Points on a hilly landscape, in no order, each with its height.
A ball rolls from a point to the lowest of its 2 nearest points, and stops where none of them is lower. Distance is the straight distance between rows; heights are no part of it.
Didu: [ -2   1 -10 -12   1  27  -6  17  24  12  -7   7  23  11  -7  -2   0 -13
  14  13  -2]  (h 357)
zudos: [ 30 -20   8   9   7  -7   2 -13  -4  11   8 -19 -16   2  -3   6  14  -4
 -12  -7 -11]  (h 783)
Fab: [-14   7  -6  -3  -4  -5  17  17  -5   7   9  26   0   0  -4  15   7   0
  -3   7  -4]  (h 223)
Lek: [  0  -8  17  -7  -9   1 -15   1   8  32  -6 -20  -2  -9   7  13 -28  -5
  19 -15 -12]  (h 577)
kimo: [ -1  -5  18  13  -6  -5 -10   3 -24  -3  27 -19 -20  -7   3  17 -18 -15
   5  -8   5]  (h 372)
dozi: [ -2 -28  -5  13   7  19  10  -2 -18  -2  22  -7  -8   2  -4  -1   0 -17
  19   5  20]  (h 368)
Zepan: [ 14  27   9 -11  -8   8 -16 -18  -3  -6   5   9  10 -12  -8  13 -13   8
 -10  -6  26]  (h 689)
gav: [-30  -6 -30  -5  14 -19  -9  -9   3   0 -20  17   6   1  -6 -17  -2  25
  -3  -3  -8]  (h 556)
vul: [-22  -6   2 -14  -3   8   8 -19  -9 -11  -4  17  -1 -10   1  -8 -22  22
  12  -4  16]  (h 578)
fofu: [ -6  -9   4   5  -8  -1  18 -12  -1  -2  15  19  -6  -3   3 -17  -6  15
   5   1   3]  (h 526)
talan: [  4  -6 -19  35   8   5   6  15 -13 -40   0  22 -15  16   0 -15   5   2
  10   7  -8]  (h 301)
Rifo: [ 18  11   6  13   1 -14   0   5   6 -11  13  -9  -8   4  -6   3  39 -22
 -28  12 -11]  (h 212)
Zasel: [ 17  18  11  -1  -7  -7 -13  14  -7 -15   5 -23 -12  -3   6  28  10 -21
  -7 -11  11]  (h 389)
nak: [-14   0 -18  27  19 -32  26 -14 -25   7  11  18  -4   7   3 -25   5  17
  -5   5  -8]  (h 351)
mik: [  7   1  -9   0   2  15  -7   7  26 -30 -19  12  13  19  -5 -23  13   3
   2  10  -4]  (h 151)
mopun: [-29   6 -25   4   4 -25   4 -12  -7 -11  10  16   7   9   1 -34  11   6
 -16  17  28]  (h 451)
nas: [  6   5   9 -19 -14   7  -8  17   3 -22 -25 -20 -12   0  22  18  -4 -10
  18 -13   7]  (h 476)
Kebiv: [-21   2  -7  -4  -4 -21   3  -9  11  25  -3  24   7 -16  -2  -4 -14  23
 -16  -5 -20]  (h 416)
rodak: [-32   3 -16 -23   5 -15  -7  -4   6  16 -16  24  17 -15  -4   0 -14  25
 -17   3  -8]  (h 492)
Gipub: [ -7  21  11 -16  -6  10 -27  22  24  15 -17  -4  19   0  -2  19 -14  -8
   8  -1  -3]  (h 555)
muvi: [-30  12 -20 -13  11 -22 -14  -7  -4 -18 -23  12   4   1  -2 -15   9  25
 -16  -3   2]  (h 520)
Sopep: [-24   6  -5  -1 -14 -21  20   6  -2   8  14  27  -2  -4  -2   3  -6  13
 -14   3 -15]  (h 315)
linan: [  8 -14   3  -4 -16  21  11   4  -4 -33  -7   8 -13  -3  16   3 -21   7
  26  -4   6]  (h 508)
Dem: [  3 -42   1  26  15  19   8  -3 -32  -8  16 -15 -22   4  -1 -10  -8 -10
  13  -3   7]  (h 422)
tisim: [  7   7 -11  29  15  14   2  -9 -24 -12  12  21  -4   9 -15  -8   3   1
  11   1  13]  (h 748)
lop: [ 16  14   2  -1  -3  -5  -6   8   4 -21   2 -19  -6  -3   6  15  28 -21
 -19   4  -1]  (h 307)
Rike: [ 22  15  16 -26  -6  17   6  -6  25 -14 -21  17  25   2  -8 -19  -8  11
 -13  19  10]  (h 529)
novik: [ 31 -20  15  31   7  -2   8 -18 -19   5  23  -2 -19   2 -11 -10  -1  -3
 -15   0  -6]  (h 764)
ginom: [ 17  11  25  13  -8  -4 -18  10 -25 -11  16 -28 -22  -7  13  23 -14 -23
   4 -12  16]  (h 452)
Zafev: [-16  21  14 -15  -4  -3  -6 -18  -7  -7  17  18   5 -19  -5  10 -18   6
 -10   1  24]  (h 631)
Giv: [-12 -23   3  11   1  -8  -5  -2   0  31  22  -9  -4  -4  -6 -11  -6  -7
  -3   5 -15]  (h 415)
fosu: [ 20  16  12  -1  -6  22  -2   5  14  24  19   1  17   0 -15  17  -3 -21
  -1   9   9]  (h 562)
Navu: [  4 -22  -3  18   3   2  39 -12 -15  -3  15  14 -14  -2   7 -11  -5  10
   7   3 -10]  (h 490)
roved: [ -4  -8  12 -16 -14  -8   7  18  10   2 -14  -7 -11  -5  11  16  -1  -8
   8 -12 -26]  (h 732)
vud: [ -2  -7   0   4  -1   3 -22  13 -11 -22  -9 -27 -21   4   9  15  -6 -11
  23 -16   2]  (h 425)
belek: [  4   7  11 -19  -3 -12 -25  -3  18  22 -14 -45  -3  -2  12  20  -1  -1
   1 -16 -10]  (h 458)
Rataf: [  6   7  -4  19  -1 -17  -1  10  -3 -18  21   3  -7   6  -2 -14  28 -18
 -22  16   4]  (h 62)
Zore: [ 33 -12  18  -3  -6  -7   2   1   1   7  -8 -38 -17  -4  10  14  10  -9
  -5 -14 -15]  (h 768)
fus: [ -8 -10  -8  17  10 -25   9 -24 -17  19  11  10 -10  -7  -5  -8   6  16
  -7  -8 -20]  (h 441)
kag: [  1  17   6 -21  -9   6  12  21   9  -4  -5  18  12  -9  -9  23   2 -10
  -5   5   6]  (h 346)
voge: [ 18 -11  -6   3  -3  28  -5  14  20 -10 -13   5  14  14  -1 -13   3 -12
  18   9  -2]  (h 258)
Zev: [ 23  18   3  -8   2  32 -17   7  34   2 -27 -21  22  18   6   9  -3   7
  -1   0 -11]  (h 612)
fenuf: [-15 -12   1  18  10  -5   0   1 -29   9  26  -7 -11   0  -9  15   3  -9
   2  -3  -3]  (h 235)
baru: [ -8 -12  11   5  -7  -5 -19  -7   7  15  12  -8  -9  -7   2  -7 -18  -2
   8  -5 -12]  (h 493)
tigup: [-32  14   7 -16 -10 -12  -6 -12  -2 -11  11   9   7 -14   0 -12  -8   0
 -17  12  22]  (h 571)
Zese: [  1  -4 -15  11  13 -25  35 -20 -15  -5   2  20   0   4  11 -33  13  15
  -4   5   4]  (h 273)
Raba: [ -5 -11   8  -4 -15   5  12  28  19   3  -4   9  -2   6   3   3  -2  -8
  10   5 -24]  (h 716)
sil: [ -1  -2 -20  11  25 -15   6 -27  -4  22 -12  16  11  -3  -5 -20   9  23
  -4  -9 -13]  (h 524)
Duzur: [ 28  29   6  -9  -6  20 -21  18  22   2 -26 -36  13  17  10  20 -10   5
   6 -13  -3]  (h 568)
lapu: [-13  -1 -22  27  17  13  13 -12 -16  -7  10  27   0  10  -6 -21  -4  20
  21   2  10]  (h 766)
Volu: [ -2 -23  -2  10  -2   3   0  16 -13 -31   2 -18 -26   6  10   4   8 -18
  12  -6  -7]  (h 376)
fum: [ 31  26   6   3   2  15 -16 -18   4   8   6   4   9   0 -10  12  -3   8
  -3  -4  13]  (h 671)
vut: [ 13  10   4 -13   5   1 -19 -12  24  19 -14 -31  13   5   7   3  10   5
 -11  -6 -11]  (h 548)
vipu: [-21  14 -16 -15  12 -25  -6 -30 -13 -22 -13  17   7  -2  -3 -23   8  28
 -26   3  20]  (h 449)
Gol: [  0   8 -16  19  10 -17  -1  -6  -5  -1  16  11   3   4 -14 -14  28  -9
 -15   9   8]  (h 241)
rovof: [-21   4 -28  12  12 -21  -2  -1   4   9   3  12  10   7  -8 -23  23   4
  -9  12   6]  (h 364)
kob: [ -7   1 -12  -7  15 -17  16 -26 -11 -15 -10  19   0   0   3 -22  18  21
  -9  -1  13]  (h 359)
dudo: [ 32  -7  10  18   0  13  16 -10 -16  11  23   4  -7  -7 -14   7  -4  -6
  -5   4   6]  (h 745)
bani: [-12  19   9  -6  -7   2 -34  23   5  30 -13 -25  15  -4   0  27 -17 -16
  11  -6  -5]  (h 468)
zukur: [-30 -10 -10  -1   0  10  11  -7 -15  -8  18   7  -2  -6  -2  -4   1  -7
  16   5  25]  (h 445)
vuso: [ -6  15  10 -17  -4  -9 -27  16   7  31 -25 -44   3  -8  11  28 -13 -10
  17 -17   0]  (h 300)
lomo: [-28   2  -6   0  -5 -13  -2 -15  -2 -23  21   5   0  -2   3 -29   4   2
 -15  14  33]  (h 509)
Valo: [-15 -10  13 -18 -14  -1   4  24  27  32   0   5  12 -11   1   9  -9 -19
   5   2 -23]  (h 688)
Rebi: [ 15 -40   2  14  11   7  36   4 -31  -7   9  -1 -20  -1   2  -3   4  -9
   3   3  -7]  (h 461)
kebuv: [  8   8   4 -35  -8  12  16   9  17   6 -21   6  20  -8   0  15   7   2
 -14   5  -4]  (h 429)
bib: [  5 -12   3   1  -9  11  -5   5   2 -15  -5  -5 -16   3   9   1 -17   6
  25 -15  -3]  (h 478)
Der: [ 11   0 -13   6  19  -5  -6 -16  -1  19  -7   0   6   3 -12  -1  21   3
  -2  -3  -9]  (h 591)
lini: [ 17  10   3  17   5   4  -1 -18 -15   2  20  12  -4  -2 -15  12  -3  10
   0  -7  10]  (h 717)
Lat: [  3 -13 -14  16   6   4   9  21 -15 -39  -6   4 -22   3   4   2  13  -3
  11  -3  -6]  (h 340)
pudu: [  3  -2  13 -22 -14   6   2  11  17  38 -12   0  13 -10   3  18 -19  -3
   7  -9 -18]  (h 645)
muz: [ 23  14  18  -9 -11  13 -15  15  16  -7 -22 -36  -4   7  17  12  -6 -11
   9  -3   2]  (h 519)
ninin: [ 11   8  -1  -9   0   4  -5 -14   6  10 -13 -15   4   1  -2  10  12   3
  -3 -13  -6]  (h 603)
saz: [  3  11  10 -12  -6  24  -8  13  26  21  -6 -16  24   0  -4  17  -2 -16
  10   8   0]  (h 467)
Balob: [ 19  -5  23  -6 -10  -7  -1  20   5  15 -12 -24 -14   1  12  26  -2  -8
   6 -16 -24]  (h 750)
zovad: [ 21   1  13 -31  -8  14  25   1  24   1 -12  19  26  -7  -2  -6  -1   6
 -15  12   2]  (h 484)
forop: [-28 -23  -3  16  -1 -11   9  -1 -14  12  23  -1 -11   2  -5  -6  -5  -4
   2   3  -7]  (h 338)
fova: [ 17   9  12 -27   0  27 -13  -4  35  -3 -31  -9  31   9   0  -9 -11  18
 -11  11  -2]  (h 579)
galu: [ -3  -1 -16  20   2   3   0  19   7 -29  -2  26  -1  19  -3 -28   6   2
   7  12  -2]  (h 250)
mepef: [-48 -12 -24 -15   7  -3  20 -10 -19  -6   9   6   3  -3   7 -15  11   8
   3  15  28]  (h 507)

Two balls start at each pair of points below. Name the first point that both come to, or write none.
lomo, fofu | none
Balob, Zev | none
vud, Gipub | mik
Lek, Der | none
fosu, Zepan | none

Call two points neighbours if one is among the 2 nearest of the other. Go from one point of each pair to the other, from neighbour to neighbour, staying as low as possible. Name the highest point that can't be avoided.
Fab, Zese | gav
dozi, fenuf | mepef
mik, Fab | ninin
fenuf, Rataf | ginom
mik, vuso | Gipub
